Points on a hilly landscape, in no order, each with its height.
From any point a ball rolls to the lowest of the 2 points nearest to it. It stops when none of these is lower. Distance is the straight distance between rows; heights are no part of it.
k621: [ -5 -13  -2  -5  -3 -52 -10 -16 -23 -45  -3  23   6   5  45 -11  39  60
   6  18  28  42  11]  height 2.81
k20: [-35  -5  14  14  30 -45 -32  -3 -42  -5  55   4  11 -13  23 -26 -12  -3
  15 -12   3  35   5]  height 3.01
k555: [-48  16  -7 -21   2 -16 -25   3  18 -22 -39  22 -14  19 -29  28 -19  51
 -28  -8  47  -2 -19]  height 8.82
k978: [-50  19  -3 -10 -22  25  14  75 -57 -29 -18  22  -7  23  28 -22 -18  34
   1 -30  20 -18  10]  height 6.01
k333: [  9  50  13   8 -45  41   9   8   5   1 -23  -6 -61  25  15  -3 -16  25
  12  10  24 -20  10]  height 3.11
k224: [-18  21  -6  14  -6  32  21 -50  30   1 -27  10 -16  -5  -1  30 -55 -34
 -15  37   1  -7  10]  height 8.02
k525: [  2  50   1 -49  10   4  15 -11  34  23 -26  -1  11 -24  14  21  38  44
  15   9 -40 -26  15]  height 3.17
k858: [-13  71   7 -13 -39   6   5 -12   2 -15   2  -8 -53  -3  50 -17  23  21
  16   4  19  15  -9]  height 3.79
k985: [  5  -5  10 -15  44 -12  29  60  10  -3  22 -20 -37  20  -6   3 -12  11
  21  12   8 -14  12]  height 4.32
k744: [ 16 -18 -16 -34 -17 -29   7   5  56  13 -13   8   3 -42  26 -22  28 -15
  34 -25  25 -37   8]  height 3.92
k49: [  9 -17 -23 -18   9 -29 -42  35 -38  36  48   4  -3 -23 -23 -16  40  16
  -1 -10 -16  47  -9]  height 2.77
k31: [ 41 -53 -21  20  18 -35   7   7  19  -8  -5 -34  14  23 -27  27  43 -23
  -7 -27 -21 -13   3]  height 2.46
k696: [-63 -25  20   0  40  31  16 -54  -2  -4 -12  22  11 -30   6  22  -6   4
 -23  69  20  65 -37]  height 1.18
k609: [-25   5  42  12  -2  53  33  24 -29  -6 -21  -5  -2  18  -9  15 -60  10
  10  40  13   7   3]  height 6.68
k43: [  5  23  26   5  -7 -49 -13  29  21  16  -5 -21 -13  13 -30  28 -23  44
  26   2  12   5 -49]  height 4.68
k238: [ 28   9 -19   6 -23  28   5 -19   3  16 -19 -35 -17  -4  18 -31 -43 -64
  -6 -45 -14 -62   1]  height 1.59
k356: [-27 -22   8  -1  34  18  51 -13  29 -43  11   1   8  23 -22  21  -6 -24
  34  13  11  -8  31]  height 1.97
k730: [-12  10  19 -12  17  14   8 -28   6   2   0  25   2 -24  28  -1   7   5
   4  66  31  53   6]  height 2.08
k749: [ 41 -11 -43 -41  31  38 -27 -19  17  35 -12  15   5  10 -37   4 -46 -30
 -19  31 -47 -22  17]  height 6.46
k611: [-17 -32   7  33 -12  61  28  30 -32 -11  -8  20  19  -1 -23  -7 -68  -9
  11  -6   7  -5   5]  height 6.24
k151: [ 20  51  27  -9 -34  40 -34   7 -12  57  31  -7   3 -38 -12 -46  11   6
  19  -2 -24 -11   7]  height 6.34
k821: [-25 -22 -31   2 -53   8 -22  35 -28  47 -16  22 -21 -51  14 -34 -27  26
  16   9  22  35  16]  height 5.45
k328: [-10  59  -5   8  12   9  13 -40  10 -12 -40  16   1  17 -12  38  -2  21
 -62   6  12   1 -12]  height 3.76
k511: [-19 -61   5   8  37 -23  12  -6  27 -16   2  56  16  46 -51  13 -15  -8
 -12   1  13 -13  35]  height 2.60
k252: [ 39  20  25   7 -27  30  -3  25 -23  41  28  26  -5  23   1 -70  58  47
  -2 -14  -3  -5  77]  height 5.41
k963: [-20 -16 -13 -23  -6  16  18  39 -17 -19  -1  14 -14  -7  31  -4  -5  26
   4   4  27  14   0]  height 5.51
k718: [ 29  29  35  -1  16 -45 -32 -50  27  -4   4  20 -10  50 -31   4 -19   5
   2  22  19  20  24]  height 3.13
k881: [-15  36 -34   8  -1 -14  36 -30  26 -12  -5 -22 -56  26   4  24  -2  19
 -11  34  12  36  -4]  height 4.62
k798: [-18  14  12 -16 -30 -12 -37  30  -1  -1 -26 -28  -4 -41  -2   7 -51   9
  42  -4  19 -33 -62]  height 5.89
k615: [-67 -39  -3  22 -13  -5  36   9 -33 -22 -23  -8  40   3  -1  26  39   7
 -33  -7  42  44 -26]  height 7.73
k524: [ 14 -12  12 -20  21 -22   2 -15  26  12 -23  29 -11  38 -53  17  -4  11
 -18  21  15  -5   9]  height 2.87
k374: [ 31  37  -9 -19  37   7 -38 -27   1  39  42  -7 -37  -6   8 -17 -13  -2
  22  31 -50  -8  50]  height 4.72
k343: [-23 -10 -12  -4  -7 -24 -70 -15 -21 -45   2   8  34   3   2  22 -58  -5
  20 -10 -12 -20 -72]  height 5.81
k697: [-25  11  21  -8  -7 -37 -38   4 -46 -22  21 -15 -17 -20  53 -54 -26  12
  16 -13  33  15  -9]  height 3.66
k637: [ -2 -66 -47  -5 -15  25 -10 -18  10  35 -35  14   2 -50  20   0 -24 -22
  -9  12 -16  20  15]  height 6.15
k630: [-20 -45  -4   1 -26 -24 -16  52 -18 -53  14  31  11   1 -34  -1  13  30
   8  -9  39  26 -29]  height 7.92
k508: [ -7   2 -24   1  19 -35  42 -23 -16 -47   6   7  20  22  29  -9  42  23
 -12  -6  -1  17  19]  height 1.90
k439: [ 23 -41 -21 -23  23  61  34  13  10 -18  -7  31  36  31 -34  11 -21 -38
  -4  26 -24 -45  35]  height 6.77
k228: [  9  80 -17   3 -59  26  27 -35 -10  25  -6 -26 -30  19  46  -9  69  55
  15 -26 -43 -15  25]  height 3.81
k442: [ -6  33   3 -18 -14  -7  17 -23  64  32 -36  -7  -2 -40  19  25  17   3
  39 -10  -3 -28  -7]  height 3.56
k89: [-16   0 -16  17 -40  -6   0  62 -35 -41  25  -9  -6  18 -17 -14  44  49
  -4 -26  11  24  -5]  height 7.66
k176: [ 17   3   8   3 -12  -2   7 -14 -28  -1  26 -33  31 -26  56 -23  63  11
  19 -12 -22  27  21]  height 4.55
k198: [ 53 -37 -19   8 -39  15  -5  -8  28  18 -19   4  19 -15  -5 -24 -14 -45
  13 -28  -7 -45  15]  height 1.19
k786: [-19   9  25   5 -16 -40 -16 -11  27 -33 -26  43  -3   3 -14   3   3  12
 -15  -9  70   9 -30]  height 8.97
k518: [-38  22 -30  13 -24  -4  42 -23 -15 -72  12 -30   1  26  45  18  40  33
  24  -7   0  32  15]  height 2.79
k353: [  9  29  -2 -23  -9 -16 -13  -4   1  -4  32  17 -41 -14   3 -33  19   2
  10  43  27  67   9]  height 2.78
k183: [ 14 -10 -27  -6  -7  26  -2 -18  -8 -17  23 -17  -3 -31  27  21  10  18
   7   3 -62   7 -13]  height 3.08
k314: [-54 -16  11  19  12 -11   7 -69  20   2  -2   6  16 -30  19  22  -8 -21
  16   6   5  27  13]  height 4.89
k461: [ -9  72  28   1 -21  13  20 -32 -18 -29 -17 -10  15 -10   5  23  16  12
 -22  -7  24  18 -33]  height 4.52
k822: [ 64   2   1   3 -12 -11  -6  37  -9  15  17 -16 -37  39  17 -58  15 -26
   0 -44   1 -22  14]  height 3.74
k426: [ 82 -42 -18  -8 -21  16   6  -3  37  11 -11  17  30  -9 -21  -6  41 -32
  -2  17   1 -17  18]  height 1.49
k605: [ 15  22 -27  30 -35  30 -10 -32  -1 -26  23  -9  33 -47 -18  14  -6 -11
  20   5 -57 -11  -8]  height 3.40
k67: [  3  89   9 -16  -9   5 -20   1  13  45  71   3 -31   8 -33 -47  17  -4
  -4 -62 -11 -39   9]  height 6.76
k692: [ 52 -32 -10 -13  -6 -27 -29  19   5  27  23   2 -29  59 -18 -14 -27   2
  15 -45 -15 -32  10]  height 3.45
k784: [ -8  17 -12 -42   0   1 -15  -8  -4  10  12  -3  -6 -17  71 -33  -2  48
  49 -16 -29 -51  17]  height 5.03
k472: [-18 -23  28  14 -22 -29 -20 -13 -18  23 -14 -10 -18  -3  51 -43 -17   6
  24  -2  22  19  31]  height 4.42
k433: [-12   8 -16  -9  11 -10 -20  12 -13  -9   4  23  36  -7 -19  18 -55 -28
  -9 -48 -10 -28 -47]  height 5.64
k84: [ 43  22  -7  22 -33 -28 -42 -22  -9 -18  52  -1   9   8   7 -32 -14 -15
   1  -6  -4   5  -5]  height 3.12
k761: [ 22  33  -6 -28  10   4  11  31   8  12  30 -44 -59  11   5  -9  24  35
  43  -7 -49 -39   9]  height 4.26
k964: [-16 -12  30   2 -23 -34 -17   9 -17  27 -71  13  11  15  57 -12  13  41
   0 -42  34 -26  22]  height 5.91
k273: [ 47 -30 -43  -4   2  63  -2 -25  22   4 -22 -12 -29 -26 -16  15   7 -28
 -19  80  -2  28   5]  height 3.72
k45: [ 35   8   7 -46  13 -15   7  50  18  13  11  -9 -27   2 -13   3  53  12
  32  14 -19 -25  30]  height 3.96
k403: [-50 -52  -1   2  46  -8  27 -40  51 -13  18   1 -16  13 -33  43 -16 -54
 -23  14  -1  14 -35]  height 7.52
k51: [ -9 -48 -18 -53  24 -16 -22  29  -1 -12  -7  13  16 -31  12   6 -13 -20
  -8   3   4 -12 -56]  height 4.50
k933: [-31   5  10  -6  18   2  22  12  11  26 -30  14  19  -3 -28  36 -48 -34
 -18 -34  11 -45 -23]  height 5.43
k85: [-34 -18 -17  -7 -17   9  -7  39 -29 -21  17  30  40 -42 -23  -5   0 -12
 -26 -17  20  31 -23]  height 8.16
k725: [-13  33  17 -23  -3  -3  18  23  16   3   4  16   4 -11 -13  10  35  38
  17   5   6 -23  26]  height 3.58
k437: [-15  -9  33 -13 -12  -9  20  44  28  45 -34  12  31 -34 -54  35  21  -5
  15 -18  11 -16 -30]  height 4.97
k551: [-24   9  -7  11  20  -8  -5 -15 -34  25 -29  -9  -2  14  30  33  -2  65
 -16  13 -36  21   6]  height 8.87
k130: [-13  59  -4 -12  -6 -11   5 -10  -3  21 -30  -8  -7 -19  58  -8 -16 -43
 -16 -30  16 -17 -21]  height 2.80
k40: [-41  -8 -13  -1   1 -33  36  20   0  20   6 -35  -4  -8  25 -11  -9 -22
  25 -26  -2  -1  31]  height 7.84
k918: [  6  -1  -4  12 -18  25  57   8 -23 -60 -39   8  17  49  12  25  17  24
 -37 -17   6  -4 -12]  height 7.70
k635: [-11 -23 -34 -28  52 -13  -8 -21 -11  54 -20 -13 -19 -16  48  12  18  41
  -6  23 -28  19  13]  height 9.12
k485: [ -3 -45  30  13  19  16  38  36  -8   4  10  11  38 -11   5 -31 -11 -51
  13   5  39  14  45]  height 5.12
k811: [ 83  23  -3 -17  27  52 -34  -6  25  32 -28  25   0  29 -38  -4 -29 -11
 -18  27 -30 -19  46]  height 6.54
k101: [ 34 -26 -14   5  20 -36 -19 -32  10  16   8   6 -16  37  15 -32 -16   7
  -5 -15 -13 -15  44]  height 3.14
k707: [ 15 -51 -13   7  22  -8 -47  27 -48   9  49   8   7   1 -25  -6 -26  21
 -19  14 -31  43 -21]  height 2.37
k929: [-11  33 -21 -43  -7   7 -14  -2   7  54  10  20 -29 -26  36 -34  37  31
  17 -19 -30 -49  42]  height 5.30
k607: [  4 -84   5 -10  14  33  14  37  -1  12  -7  32  15  15 -38 -17 -30 -43
  -8  13  42   7   5]  height 4.59
k502: [ 33 -49   7  -4  24  59   7 -23  40 -27   8  -5   4 -25 -48   7  -6 -48
   4  70  14  18  -9]  height 3.98
k5: [ 51  26  25  43   2 -28 -27 -53  15  18  33 -12   0  17 -32 -23  -3 -17
  -4  35  18  39  47]  height 3.44
k664: [ -8  38  11  -3 -57  10 -49   0   5  17  10 -11 -10 -67   7 -12 -19  -3
  24  -5   0  -9 -26]  height 6.14
k878: [-19  14 -16 -16   3  10  22  53 -52 -32  20 -11 -11  42  -3  -7 -18  44
 -10 -17 -36 -23   4]  height 6.39
k764: [-55 -27 -21  18 -20  25   7 -46   8   7 -31  35  15 -22 -33  34  -9   0
 -52  16  40  51  -3]  height 2.49
k869: [ 22   4   6 -28  -5  35   6  25   2  44   6  40 -11   5 -12 -31  34  28
  37  13  -6 -30  88]  height 5.13
k193: [ 40 -36  13  66 -28   2  20   5 -18 -28   0  -8  32  29 -26  -2  14   6
   0 -16   5   8  34]  height 5.20
k135: [-33   9 -17 -16 -42  -3  23  44   8  42 -26 -32  -7 -31  50 -17  50   3
  38 -52 -16 -51  13]  height 5.84
k203: [-25 -14 -26  -2 -23  15 -35  -1   0  44   6  27  -7 -69  10 -39 -36 -35
   7  17  -7  32  13]  height 5.83
k61: [  9 -65  19   7  -9  12  28  14  -4  -6 -47 -35  -9  11  42   0  -5 -13
  23   5  59  11 -19]  height 3.59
k220: [  8  29 -13  32  18  -8 -16  15 -52 -59  26   9   7  47  -8   4 -24   6
 -43 -21 -19  21 -29]  height 7.05
k234: [  8   9  -5   0  -3 -35  -8   2   4   3 -41  21  15  23  36 -28  -6  13
 -43 -53  27 -22  -4]  height 6.41
k315: [-14  -1 -11  20 -25  10  15 -42  19   7  27  12  19 -21 -11 -12 -10 -10
  18  -7  -4  13  44]  height 5.23
k998: [-83 -50  31  34  -5 -13  44  14   2  -1 -35 -11  60   8 -25  36  28  -1
  -3 -25  34   5  21]  height 8.21
k532: [ 26   8  35  26 -43 -24 -14 -10  25  35   9 -40  -4   2 -13 -16 -22  -8
  39  -2  12  -9 -11]  height 4.12
k119: [-13 -17 -10 -23 -19  10  31  51  14  15 -43 -23  17 -49  24  28  39  -7
  26 -35   8 -31 -29]  height 6.30
k773: [ 42  -9 -17   2 -24  40 -41  -6   3  30   6  16 -15 -33 -30  -4  -9  -8
  -1  59 -10  32 -25]  height 3.42
k543: [-62 -65 -22   2  11 -31  38  -7   8 -32 -25   9   0  -5 -22  41  29  19
 -23   6  19  18 -17]  height 7.32
k55: [-49 -68   4  -2   8  24  13 -28   7   0  -5  20  10 -25 -43  11 -23   5
 -21  43   9  44 -28]  height 1.88
k533: [-22  -5  36  11   4 -59 -35  10 -18  -6  40 -37  32 -16  -4   8  -3   3
  50 -18  -9  -1 -22]  height 2.41
k7: [-26  21  18  18 -43  -8 -54   6 -26 -11   7 -45  -6 -34  42 -25 -64 -17
  48 -15  19 -51 -66]  height 5.58
k802: [ 47  51   5   0   6  22  25  -9  10   0  17 -39 -49  26  13 -19   4   8
   2  15  13 -15  13]  height 2.48
k75: [ 41  49  29  -3   7  16   2  10   4  55  44 -37  -6  -9 -34 -17  32 -12
  19   0 -39 -19  25]  height 6.52
k925: [  5 -34 -34  12   1 -11  -7   0 -11   0 -45  22  32   6  17 -24  -6 -47
 -61 -53  18 -22   0]  height 6.78
k399: [-24  11  23  -7 -11 -12  33  12 -17 -46 -65  17  -2  57  35  13  23  43
 -20 -16  49   1 -23]  height 8.19
k431: [-12   4  28 -21 -18  -9 -17  28  -3  30 -21 -15 -13  -8  44 -33   9  23
  25 -43  10 -62  18]  height 5.40
k910: [ 60  41  13   0  -8  17  -8 -69  13 -24 -33   0   9  10  28  -7  11  -5
 -30  35  23  30  18]  height 3.02
k414: [-48  -9 -25  14 -54  -8  22  -3 -25 -56 -33 -14  13  16  40   1  35  35
  22 -29  47  25   5]  height 3.62
k844: [ 38 -46  -9   9  32  70  20   5  -2  17 -31  -2  38   3 -14   2  -3 -41
 -36  48 -24 -22  21]  height 6.94
k767: [ 23 -23  21  14  -6   2   7   5   0 -51  -1   9  45  28 -12   0  -3  21
  24 -15  -9 -30  16]  height 5.54
k570: [-51  20  -9  30 -23   7 -26 -59  -8  -9 -12  -8  38 -57  24  34 -14 -10
   0  24 -20  30 -18]  height 4.43
k503: [-44 -24  22 -19  30  -4  24  -1  49  25 -39  33  19 -18 -65  38   5 -32
 -20 -26  35 -18 -32]  height 5.21
k110: [ 59 -63 -11 -29   0  21   7  32  39   4  -9  18  14   8 -47  22  15 -49
   4   8   8 -44 -26]  height 1.73
k660: [-45  49 -20  26 -13  23  27 -39  -5 -11 -22  26   7 -15 -35  39   2  -2
 -63  -7   5  48   0]  height 3.19
k134: [ 21  62  12 -10 -18  31   4  -2  11  25  -2   0  -1 -35  23 -36  -3 -59
   5 -30   6 -45 -13]  height 2.09
k348: [ -4   5 -48  -8  -3  25  21 -40  33 -51  -8  34 -36   6  -1  20 -35 -28
 -28   4   7 -15 -12]  height 7.87
k859: [  0  28 -18  -8  15  -5  14  53 -31 -12  64  -1 -42  41 -16 -35  20  13
  -8  -3 -37  18  24]  height 6.63
k69: [-16 -35 -24 -36  44   7  15  12   3   3  -9  25 -14   5   3  -6   7 -20
 -26   7  14   5  25]  height 5.11
k640: [ 41  -5 -14   2  43  30  -1 -43  13  25 -43   1   4  -1  42  10 -23 -12
 -26  29 -22 -15  16]  height 5.92
k177: [ 14  63  -1 -32 -44  31  -4 -10  13  13 -12   2 -52   0  25 -20  58  77
   9 -13  -1 -23  -1]  height 3.15
k519: [ 23  49  -9   7  16 -21 -50 -39  -5  37  37 -19 -24 -27  66 -29 -22 -24
   4  13 -43  -7   4]  height 4.44
k560: [ 22  23   7 -22  78  24  27  34   5 -28  22 -15 -18  22 -24  20  -1 -24
 -18  54  -9  10 -17]  height 3.71
k279: [-43  31   1 -12   2 -13   3  -5 -29 -25 -38   7   5  24  23  28   5  87
 -21   6  18  11  -1]  height 8.60
k23: [-34  19 -13  28  12   7  19 -27 -13  10  12 -42 -55   7  13  19 -12 -13
   4  54 -13  54  -4]  height 4.22
k9: [-49 -84 -13   9 -23  -7  25  29  14  -1 -54  24  21 -16   1  37  52  26
  11   6  12  11 -32]  height 7.02
k706: [ 25  34  25  -4   1 -27 -23   1  -8 -12  54 -36  26  -3  -2  -4   5  19
  26 -10 -49 -14 -43]  height 1.91
k387: [ 14   2 -24  24  12   3  13  19 -21 -13  32  -3 -35  50 -37  -3 -38   2
 -27   2 -15  25  11]  height 6.84
k861: [ 26 -31  -4   3  16 -41 -37   9 -29 -22   8  -9   8  -5  44 -14  24  45
  -1 -10  -8  16 -23]  height 3.48
k438: [-29  19  -8  23   7  35  20   4 -34 -58 -16   7   1  36   1  34 -35  22
 -52  -9 -30 -14 -37]  height 7.30
k576: [ 30  11 -10 -36  19  23 -11 -13  28  64   9  29 -10  -4  -7 -15 -17   1
  26   7 -21 -32  74]  height 4.91
k857: [ -7 -38 -20   1 -51  -7 -14  -7 -16   6  13   9 -20 -32  34 -23   4  21
  35  14   1  31  37]  height 5.00
k64: [ 27  -5  18   7  45  67  32 -14   4  14 -63 -12  41   5 -18  27  19 -33
 -70  20 -10 -19 -23]  height 7.23
k803: [-19  55  27  -5 -23 -24 -24 -16   4  17 -34 -38  12 -40  47  -6  16   5
   5 -42   7 -11 -24]  height 3.63
k22: [  1  48  12  19 -51   3  11 -38  -7 -29 -16  35  22   1 -20 -12  24  19
 -11  -1  39  34  17]  height 5.25
k574: [ 32  20  22  16 -54 -22   8 -11  17 -15  12  10  -8  27  -7 -25  29   3
   8 -19  34  -7  26]  height 5.08
k199: [ 31 -12  17  20 -37 -22 -17  10  22  20  13 -40 -47  12 -31   3  -3  49
  41  -9  -6  -9 -21]  height 4.39
k934: [  5  27 -36  11 -23  17  31 -47  18  17 -19 -24 -19  12  17  18  32  38
  -7 -16 -51 -20  35]  height 4.40
k829: [-12  26 -29  10  42 -20  30 -33  28 -17   5 -18 -38  41 -35  50 -22  27
  -8  25 -43   9  -4]  height 4.92
k47: [-14   6  37  10  66  -1  12 -51  19 -17   3  -3  41  17 -12  35 -34 -28
 -19  -5 -27 -27 -10]  height 5.37
k758: [  0 -51   9  27  18  18  48 -16  22  -5 -30   0  16  22  -7   8   4  -7
  -2  21  19   0  36]  height 1.40
k757: [ 44 -77  -9 -14 -10 -20   9  33  10 -22 -26   0 -14  16 -12   3  38 -11
   3  -2  10 -25 -12]  height 2.05
k537: [-39   2  -4 -15 -13 -23 -17  16   0  25 -22  -8 -20 -18  -3  43  -3  42
  17  11   2  22 -41]  height 5.04
k674: [  1  23 -17  27 -15 -39 -50 -33 -25  10  38 -26 -24 -34  57 -32  16 -23
 -10  -9 -17  43 -20]  height 3.95
k103: [ 24 -17 -44   3  63  24  19  -8  21  12  -3 -24 -35  22 -57  24  11 -32
 -49  52 -28  20   1]  height 3.18
k886: [ 42 -14  20 -19  58   9  21  23  32 -10  21  -1 -41  29 -10   3  -8 -16
  16  64  21  14  37]  height 4.04
k586: [-41  18 -21  -5  21 -33  22  31 -23  11 -13 -37 -38  22  41   5   5  12
 -21 -30   2  17  -1]  height 7.49
k41: [-35   3  34  18   0 -15 -27 -37  27 -37  30   0 -17 -19  -1  28 -33 -44
  10  46  37  28 -66]  height 9.38
k932: [-11   8  28  30 -23  29  27  48 -24   3  26  -5  10  13  -1 -37 -37 -31
  22  -8  20  -4  19]  height 5.74
k366: [ 41 -19  17 -11 -30 -16   8  83 -17  15   7  -5  -3  18  -7 -42  43  -8
  11 -73  17 -36  23]  height 4.14
k162: [ 10  -4   4   3   6 -31 -55   2  -7  27  23 -24  12 -17 -27  24 -21  29
   9  -5 -71   2 -17]  height 1.53
k310: [-29  16  -9  12  29 -14  20  24 -25 -38  48  15   5  15  -5 -16  13 -20
 -48  -7  11  51  16]  height 8.99
k240: [ 14 -54  27 -18  37  40  28  41 -11 -16  -8  54  43  22 -47  23  18  -5
  15  42  -2 -32  28]  height 6.92
k731: [  2  57 -13  12 -14 -16  -6 -39   0   3  49 -21 -20 -14  16 -19  42 -16
  -8   7  -3  42  25]  height 3.35
k986: [ 12 -28  -2 -31  48  51   8  23  12  -7   5  32 -17 -17 -45  -4 -33 -46
  -1  54  29   8   1]  height 4.23
k992: [ 49 -39  39 -21  45  23 -18  16  21  14   3  38  60   7 -51  11  35 -24
   1  49   5  -1  40]  height 7.06
k384: [ -5 -44   2 -40   2 -28 -19  65  20  64 -15  10  20 -19 -26   8   6 -25
   7 -31  -4 -28 -24]  height 4.73
k462: [  5  35  29 -13 -36 -20 -25 -31 -12  38   4  -6  34 -25  61 -26  45  30
   6 -24  -9   6   4]  height 4.29
k995: [-50 -25 -10  52 -32 -13  20   4  -2  -9  -7 -21 -11   8  10 -18 -70 -19
  22 -24  40   8  13]  height 8.59
k237: [ 51  63  31  50 -35  12 -46 -10 -31 -11  48 -15  13   3 -13 -18  -6 -24
  18 -20 -22   8 -27]  height 3.41
k484: [ 35  15  -1  14   6  -4 -39 -24 -54 -31  44 -16  15  -6  47 -37  27  49
  13   3 -38  15  -5]  height 3.94
k561: [ 17 -33 -23 -35  13 -37   0  -8  35 -13 -15  34  28 -12  16  12   9 -27
  -8 -30  11 -23 -17]  height 4.21
k658: [-25  20 -15  23 -40 -14  32 -30  23  18  12 -25   5  -7  30   6  19  26
  38 -20 -20 -14  66]  height 4.85
k906: [ 28  21  14 -10  38  70   7 -21  11  -1 -19  38  33  13 -38  10 -47 -10
  -5  22  -9 -37  35]  height 6.64
k139: [-33 -35  -1   4  -6  23   5 -15  18  17 -68  13 -34  -4  16   6 -53 -13
 -19  26  26  -6   3]  height 8.22
k72: [ -3 -51  46  -4 -18  19  17  54 -10  22 -29  -9   0 -17  13  11  11  16
  42  33  38  14 -18]  height 4.56
k201: [ 31 -42 -64 -37   9  38 -28   2   8  22 -14  26   2 -35 -28  -1 -14 -40
 -22   7 -21   2   1]  height 6.37
k100: [-11  -7  12  30  50 -11  21 -50  33   3  24  -6  24   1 -58  33  14 -49
 -38  15  12  29 -13]  height 7.38
k21: [ 16  54 -33 -42 -13   2 -20  -9  -5  -5 -14  14 -23 -18  27  -8  45  61
   5 -16 -49 -16 -14]  height 2.72
k12: [  4 -51 -10  -3 -44   0  12  10   4   5 -28  -6  28 -54   4  12  63  -2
  18  -9  16   5 -23]  height 6.67
k563: [ 57   0 -19 -25   3   6  -9 -10   7 -27  -2  -7   0 -35  25  13  -5 -16
  12  33 -36   8 -53]  height 2.69
k165: [-40  37 -15  20   2 -17  -5 -21   6 -30  33  -7  -5  28 -29  33 -35   0
  13   0 -52 -14  -6]  height 5.07
k99: [ 45 -35 -58   3  37  -2   6  18   2  18  10 -33 -19  28 -25   9  47 -49
 -45   6 -24   6   8]  height 2.85
k996: [ 34  -8   1  30  -6  -9 -42  -7 -36  14  21   1  -7  39   4 -44 -19  12
 -35 -26 -11   7  20]  height 2.75
k430: [-25   0 -27  -5 -21 -48 -22  34   0  27 -18 -19 -63  12  30 -27 -12  14
 -29 -38  14  -2 -23]  height 7.18
k115: [ 30 -32   1 -30   2   8  10  92 -17  32 -22   0   1  -7 -13  -9  30 -15
  10 -45  -1 -58  -8]  height 4.47
k895: [-22 -63   9   7  14 -15   7 -38  30 -47  23  42  22  37 -17   5 -44  -3
  37  18  18  -7  24]  height 2.33
k665: [-47  53  13  15 -29   8 -38 -24 -49  -9  -3   0 -17 -29  36 -14 -70 -22
  17  11 -11 -35 -38]  height 5.24
k204: [ -9  46   2  -8  -8 -40 -18  17  -3  39  38 -20 -58  15   3 -37  12   5
 -16 -55  -1 -17   2]  height 6.93
k950: [-27  49  22 -24  23   3  -8  34 -39 -26  16  -2  23 -12  -1  10 -10  27
   9   9  -9  -1 -35]  height 4.51
k644: [ 26  59  26 -19 -16  12 -12  30  34  84  42 -14 -14   2 -39 -34  25 -33
  32 -43  -4 -34  15]  height 6.66
k642: [-36 -18  49 -28  15 -33  12  21  -2  14 -33 -21   3 -19  25  33  10  33
  38  23  39  18 -31]  height 5.28
k794: [ 48 -25 -11   5 -16 -22 -31   4  10  18  27  -7  -6 -31 -43   1  24   7
   2  18  -5  49 -40]  height 3.16
k602: [-38  47  39  -3  -4   7 -46  13 -43  -9  29  13  29 -42  19   5 -52  -6
  39  19 -23   5 -43]  height 4.90
k894: [ 12  24  20 -19  34  -2  30  43 -12 -37  20  16  34   0 -10  26  40  25
  -3  -4 -12 -20  -6]  height 4.03
k618: [ 34 -27  53   1  48 -13 -13  19 -13 -20  -2  20  57  39  20 -13 -26  -4
  23 -13  -1 -39  -2]  height 5.78
k361: [ 39  37 -18  14 -10  29  17   7   5  -7   4  10   5  30   0 -25  -2 -13
 -33  -6  -5 -24  35]  height 1.83
k717: [ 12 -19   4  43  18 -13   0 -31   3  14  30 -17 -28   5  -3  -5  -4 -30
 -17  37  -1  46  23]  height 3.80
k206: [-14 -54 -10  18  13   0   3 -45  27 -35  19  -4  21   5 -31  23 -32 -55
   2 -13 -10  -7 -16]  height 7.62
k435: [-13 -39 -39 -37  56 -21 -16  15 -17 -18   1  32  -2  -6  34   0 -15  13
 -46  11  -5  21 -25]  height 4.80
k102: [ 11  41  39  53 -24  -5 -25 -47   5   7  18 -30  14 -23  -6   2 -38 -29
  17   0  -8   4 -30]  height 3.77
k722: [-51  -4  13  24   5 -33  23  15  -8   2 -29  27  52  21 -27  27  19   4
 -33 -46  10 -19  29]  height 8.53
k308: [-38   1 -16  35   8 -38  -2  13   3  23  31 -50 -28 -10 -11   2 -32  -3
  35  -7 -36  30  17]  height 8.12
k362: [-53  31  54  28 -21 -22 -24 -31  17 -19 -13   3   3  -1   5  27 -16  -8
   1  15  70  32 -50]  height 9.19
k111: [ 48  18 -11 -40 -12 -29 -25   4   6   4  25 -18  -4 -25  26 -21  20   6
  35  -7  -9 -12 -40]  height 2.30
k209: [-59 -41  -4  28 -15 -32  -5   9  10 -10  37 -32 -27  14 -37  10 -42   2
  19  -4  16  15  -6]  height 8.33
k970: [  2 -28   5  30 -61 -25  22  12  -7 -19 -15  -6   5  29  20   3  34  18
   0 -22  41  17  33]  height 4.53
k976: [ 39  38 -20 -14   9   5   3 -27  16 -25 -12  45   9  16  -8  -8  31 -11
 -54   9  12  19  36]  height 2.38
k774: [ 21 -14  21 -10  52   0   2   3  24  -5  22  28  37  -6 -51   5  23 -39
 -32  21  28  31   9]  height 7.20
k678: [ 11 -36  20   5  53 -14 -26  26 -33  29  14 -24  20   9 -21  21 -28  10
  -1   4 -35   9 -59]  height 1.95
k360: [ -7  22  24  61 -34  24   4 -46 -19 -10  27 -24  32 -44 -17  26  -6  -3
  -3   9 -31  33 -12]  height 3.84
k865: [-20 -25 -25  10  -3  -2   8 -47  25 -89  11  12   8   0   8   2 -23 -23
  13 -24  14 -15 -18]  height 7.74
k341: [ 12  -7  -5  -9  78  44  31  24  29  14  -3 -32 -15  29 -42  22 -10 -66
 -17  39  -4 -19   9]  height 3.43
k530: [ 12  43  14   9  24  10   1 -44  13 -43  30  19  30  12 -13  31 -26  -8
  13  10 -35 -21   9]  height 5.22
k959: [ 21 -68  26  14   4   6  35  43  -7   9 -47   1 -11  21  23 -15  33 -24
  -3  27  43   8  38]  height 2.44
k596: [ -8  39 -17  21 -14  -9 -18  34 -56 -39  17 -28  20   5 -18  -4  20  16
 -31 -45 -26   5 -34]  height 7.31
k819: [  1  -8  12   2  64  16   1 -59  -4   0 -33   9   7  29   5  26 -31 -30
 -56  27 -23   0 -27]  height 5.60
k456: [ -3  34   0 -18   2   6 -17   8 -29   5  31 -40 -58  13  60 -29  16  58
  28 -36 -36 -39   5]  height 4.65
k554: [-21  22  -3  11   3 -27  24  24   1 -12   1  26  13  33 -27  15   8  11
 -47 -31   5  22  -5]  height 8.77

Where does a ball stop that starts at each point below?
k204 => k525
k611 => k162
k609 => k162
k530 => k758
k343 => k996
k387 => k525

Call two points neighbours if one is among the 2 nearest of the other. Go from one point of each pair to the other, from neighbour to neighbour, staying as low as possible. Name the highest point that can't be avoided.
k706, k696 => k22
k21, k162 => k315
k758, k162 => k642
k198, k361 => k985
k102, k162 => k360
k361, k525 => k858
k198, k508 => k176
